The views of a scene show one set of named points, each view turned or mirrored, and shifted as a whole, with a little noise and some points left out.
In the rows, 128 means zero.

Scene 1
View 1
Z231: [172, 162, 98, 120, 73, 60, 115, 67, 127, 165, 135, 100, 92, 149, 87, 160, 112, 152, 131, 150]
Z776: [152, 166, 99, 112, 72, 76, 144, 100, 166, 148, 117, 123, 146, 137, 103, 148, 148, 137, 145, 123]
Z249: [183, 161, 119, 132, 149, 189, 125, 77, 113, 135, 141, 127, 85, 146, 89, 98, 109, 140, 91, 191]
Z639: [131, 126, 46, 116, 113, 162, 146, 84, 154, 131, 138, 147, 109, 133, 108, 144, 106, 135, 112, 159]
Z657: [151, 146, 98, 110, 103, 144, 125, 93, 141, 140, 130, 125, 124, 137, 105, 114, 137, 141, 99, 161]
Z898: [134, 158, 123, 146, 115, 173, 125, 71, 137, 103, 161, 137, 71, 136, 125, 95, 91, 179, 132, 187]
Z850: [139, 166, 94, 132, 101, 132, 132, 98, 159, 132, 132, 130, 97, 119, 116, 158, 117, 165, 138, 148]
Z572: [133, 162, 85, 91, 63, 75, 138, 107, 155, 131, 115, 124, 190, 148, 105, 125, 152, 141, 136, 128]
Z198: [183, 180, 175, 153, 124, 176, 170, 109, 182, 148, 124, 142, 92, 119, 124, 104, 179, 113, 135, 132]
Z119: [130, 133, 86, 128, 87, 147, 118, 88, 166, 148, 138, 131, 67, 105, 125, 163, 124, 162, 106, 157]
Z925: [101, 163, 87, 98, 84, 117, 114, 114, 150, 99, 124, 128, 172, 129, 126, 120, 124, 185, 135, 154]
Z387: [110, 165, 104, 131, 62, 91, 131, 90, 166, 114, 139, 129, 112, 126, 131, 145, 110, 181, 168, 142]
Z783: [128, 154, 89, 114, 75, 98, 117, 83, 142, 128, 139, 122, 122, 139, 112, 136, 112, 170, 133, 156]
Z487: [141, 160, 73, 89, 97, 120, 130, 117, 150, 133, 109, 124, 168, 133, 101, 145, 149, 145, 108, 139]
Z899: [158, 183, 134, 134, 101, 127, 108, 88, 127, 133, 140, 107, 88, 126, 109, 129, 114, 182, 122, 174]
Z792: [135, 170, 122, 115, 53, 67, 127, 90, 154, 129, 131, 114, 146, 144, 118, 118, 137, 163, 155, 138]
Z363: [128, 148, 85, 120, 80, 112, 111, 70, 127, 125, 151, 120, 93, 142, 110, 129, 88, 174, 127, 175]
Z32: [114, 159, 100, 80, 92, 149, 124, 139, 163, 105, 106, 134, 206, 123, 125, 100, 173, 156, 104, 142]
Z405: [155, 172, 129, 133, 94, 130, 97, 95, 136, 153, 132, 102, 63, 105, 117, 155, 127, 180, 104, 166]
Z881: [173, 155, 93, 114, 94, 94, 106, 50, 95, 143, 151, 104, 104, 174, 80, 103, 82, 155, 115, 188]
Z958: [120, 109, 67, 119, 65, 131, 146, 66, 169, 135, 151, 150, 103, 141, 125, 121, 115, 126, 127, 148]
Z247: [145, 178, 110, 106, 78, 82, 114, 96, 131, 127, 128, 111, 153, 144, 103, 122, 128, 169, 136, 150]
Z720: [130, 159, 114, 105, 78, 114, 102, 90, 124, 115, 137, 112, 139, 144, 111, 98, 119, 174, 117, 169]
View 2
Z958: [117, 104, 95, 80, 120, 114, 128, 143, 86, 85, 132, 113, 154, 141, 126, 135, 148, 107, 116, 113]
Z783: [112, 130, 101, 112, 107, 143, 142, 153, 123, 113, 141, 141, 158, 127, 152, 149, 140, 122, 80, 142]
Z119: [115, 99, 129, 107, 107, 149, 119, 118, 104, 89, 170, 161, 134, 149, 121, 113, 153, 117, 92, 125]
Z363: [109, 106, 104, 116, 100, 136, 120, 160, 126, 83, 157, 167, 167, 110, 135, 131, 146, 130, 84, 134]
Z32: [149, 131, 88, 89, 153, 173, 207, 101, 105, 151, 112, 109, 114, 162, 148, 171, 125, 64, 73, 172]
Z720: [135, 123, 86, 119, 115, 150, 166, 153, 138, 115, 129, 139, 148, 110, 142, 162, 147, 108, 73, 170]
Z387: [109, 141, 99, 105, 97, 135, 128, 147, 116, 106, 185, 116, 142, 140, 170, 164, 128, 129, 71, 133]
Z487: [118, 136, 111, 116, 142, 159, 172, 122, 109, 151, 97, 131, 136, 171, 151, 138, 129, 97, 79, 147]
Z249: [167, 59, 89, 142, 160, 136, 146, 157, 124, 82, 114, 205, 130, 122, 95, 101, 133, 114, 62, 152]
Z657: [143, 101, 103, 117, 140, 144, 155, 135, 114, 113, 112, 149, 133, 145, 120, 129, 149, 104, 80, 150]
Z405: [132, 107, 134, 145, 101, 157, 125, 135, 139, 100, 166, 182, 117, 135, 126, 122, 170, 133, 60, 156]
Z247: [125, 147, 100, 134, 116, 141, 158, 159, 138, 135, 118, 128, 142, 135, 162, 158, 139, 126, 56, 158]
Z925: [118, 138, 84, 95, 120, 169, 180, 131, 119, 131, 149, 125, 152, 131, 166, 173, 113, 88, 74, 158]
Z198: [198, 84, 88, 144, 166, 101, 131, 130, 96, 91, 150, 129, 45, 188, 113, 127, 141, 124, 38, 138]
Z881: [122, 111, 93, 146, 115, 121, 141, 196, 149, 102, 91, 174, 181, 89, 127, 125, 156, 137, 78, 153]
Z898: [157, 69, 68, 112, 129, 133, 133, 164, 117, 58, 181, 176, 140, 101, 117, 138, 122, 113, 65, 146]
View 3
Z249: [124, 146, 169, 153, 152, 124, 179, 158, 112, 161, 134, 132, 151, 76, 75, 94, 150, 131, 117, 140]
Z783: [129, 115, 115, 129, 100, 130, 102, 133, 117, 133, 120, 141, 109, 140, 118, 130, 128, 108, 107, 117]
Z231: [138, 106, 135, 152, 124, 80, 111, 113, 141, 159, 141, 130, 131, 153, 123, 129, 101, 110, 119, 125]
Z925: [133, 110, 101, 124, 95, 163, 101, 142, 108, 92, 114, 171, 81, 133, 85, 137, 146, 106, 91, 106]
Z363: [123, 128, 131, 122, 99, 130, 106, 155, 118, 156, 113, 126, 128, 124, 133, 116, 131, 112, 105, 113]
Z881: [114, 131, 164, 145, 139, 102, 118, 148, 132, 184, 116, 134, 152, 160, 120, 105, 144, 124, 89, 106]
Z572: [132, 104, 96, 161, 114, 122, 95, 92, 130, 96, 146, 162, 69, 172, 77, 148, 122, 114, 83, 110]
Z850: [144, 112, 112, 130, 97, 132, 126, 129, 116, 131, 135, 138, 108, 97, 111, 132, 127, 93, 133, 147]
Z792: [127, 100, 104, 156, 111, 125, 97, 119, 129, 90, 114, 139, 104, 175, 114, 159, 110, 116, 115, 113]
Z898: [117, 144, 141, 135, 111, 165, 155, 178, 99, 134, 94, 109, 143, 85, 120, 121, 156, 123, 130, 137]
Z198: [142, 125, 124, 188, 144, 131, 196, 112, 111, 74, 151, 97, 125, 74, 66, 156, 105, 138, 171, 175]
Z639: [129, 144, 108, 132, 90, 136, 119, 117, 110, 162, 161, 126, 75, 90, 104, 103, 142, 109, 88, 129]
Z899: [139, 110, 148, 132, 124, 122, 137, 159, 121, 131, 105, 142, 154, 114, 107, 129, 120, 110, 140, 130]
Z487: [146, 109, 107, 140, 116, 125, 115, 106, 122, 114, 161, 176, 75, 122, 57, 121, 126, 107, 85, 119]
Z32: [137, 113, 94, 141, 116, 163, 128, 126, 103, 61, 144, 179, 61, 118, 27, 133, 132, 130, 78, 98]
Z776: [140, 100, 102, 161, 110, 109, 108, 88, 133, 110, 153, 145, 85, 153, 98, 150, 108, 106, 115, 134]
Z405: [155, 99, 143, 114, 113, 107, 131, 154, 120, 132, 122, 139, 157, 91, 106, 121, 90, 105, 152, 123]
Z657: [131, 127, 130, 143, 127, 129, 137, 130, 112, 128, 148, 136, 111, 106, 71, 111, 121, 129, 101, 116]
Z720: [125, 115, 129, 135, 121, 140, 114, 156, 115, 111, 108, 151, 118, 146, 91, 126, 131, 124, 95, 95]
Z387: [133, 105, 97, 132, 79, 142, 95, 133, 118, 110, 108, 127, 100, 136, 140, 156, 124, 96, 129, 132]
Z958: [117, 148, 96, 142, 87, 141, 112, 120, 108, 145, 155, 83, 81, 108, 120, 115, 120, 133, 95, 118]
View 4
Z119: [101, 100, 121, 89, 108, 137, 131, 125, 132, 138, 91, 130, 148, 91, 137, 123, 97, 118, 145, 114]
Z958: [81, 84, 122, 90, 169, 114, 157, 160, 120, 112, 80, 132, 118, 133, 139, 119, 134, 149, 134, 106]
Z249: [120, 166, 174, 102, 104, 153, 124, 101, 130, 151, 115, 136, 151, 183, 133, 124, 152, 107, 175, 129]
Z720: [115, 168, 130, 143, 105, 125, 130, 148, 90, 139, 118, 129, 129, 133, 133, 89, 125, 114, 88, 110]
Z405: [116, 136, 134, 129, 69, 129, 102, 105, 122, 158, 104, 143, 154, 97, 146, 119, 89, 111, 139, 126]
Z783: [94, 131, 114, 132, 115, 136, 119, 156, 99, 128, 125, 131, 129, 118, 141, 96, 109, 118, 100, 105]
Z899: [110, 156, 134, 146, 84, 136, 104, 105, 116, 154, 129, 143, 143, 121, 141, 106, 111, 115, 135, 120]
Z776: [113, 87, 117, 138, 129, 113, 117, 162, 74, 115, 133, 154, 131, 126, 173, 125, 106, 131, 77, 151]
Z850: [99, 106, 114, 111, 116, 151, 123, 122, 109, 133, 133, 140, 144, 101, 146, 119, 115, 117, 123, 127]
Z881: [88, 165, 148, 159, 91, 128, 92, 175, 107, 138, 123, 137, 133, 192, 134, 100, 113, 120, 149, 88]
Z898: [90, 167, 131, 122, 127, 157, 133, 87, 140, 148, 121, 136, 125, 121, 115, 94, 158, 123, 164, 100]
Z32: [162, 146, 135, 93, 140, 133, 179, 139, 60, 125, 111, 118, 141, 127, 142, 100, 145, 98, 28, 160]
Z639: [96, 101, 131, 66, 140, 162, 145, 155, 121, 120, 109, 119, 148, 143, 135, 121, 133, 108, 134, 113]
Z487: [134, 110, 133, 97, 123, 140, 140, 166, 70, 119, 123, 126, 153, 144, 157, 121, 116, 97, 66, 151]
Z247: [115, 140, 123, 156, 104, 127, 115, 156, 74, 130, 141, 146, 131, 132, 157, 101, 111, 119, 79, 130]
Z572: [124, 108, 118, 136, 137, 112, 139, 184, 54, 109, 132, 138, 127, 140, 165, 108, 116, 126, 44, 147]
Z198: [140, 111, 158, 121, 148, 111, 143, 48, 112, 145, 115, 178, 138, 126, 165, 154, 157, 154, 140, 197]
Z231: [92, 109, 135, 153, 96, 110, 89, 167, 98, 133, 119, 152, 139, 150, 159, 124, 87, 132, 130, 119]
Z792: [104, 124, 112, 168, 123, 103, 121, 154, 75, 125, 130, 153, 117, 110, 156, 99, 107, 142, 71, 131]
Z657: [124, 133, 148, 106, 119, 129, 140, 137, 102, 136, 100, 133, 142, 152, 142, 119, 128, 112, 118, 133]
Z925: [119, 145, 108, 120, 126, 151, 152, 149, 78, 122, 136, 120, 132, 105, 131, 84, 129, 102, 54, 120]
Z363: [80, 143, 118, 132, 109, 142, 119, 152, 118, 134, 116, 126, 131, 125, 126, 94, 111, 120, 132, 87]

Which points are out of place in each view (at most two, in the order of its rows)? Write - if all are in place.
view 1 => Z231
view 2 => Z363
view 3 => Z639
view 4 => Z958
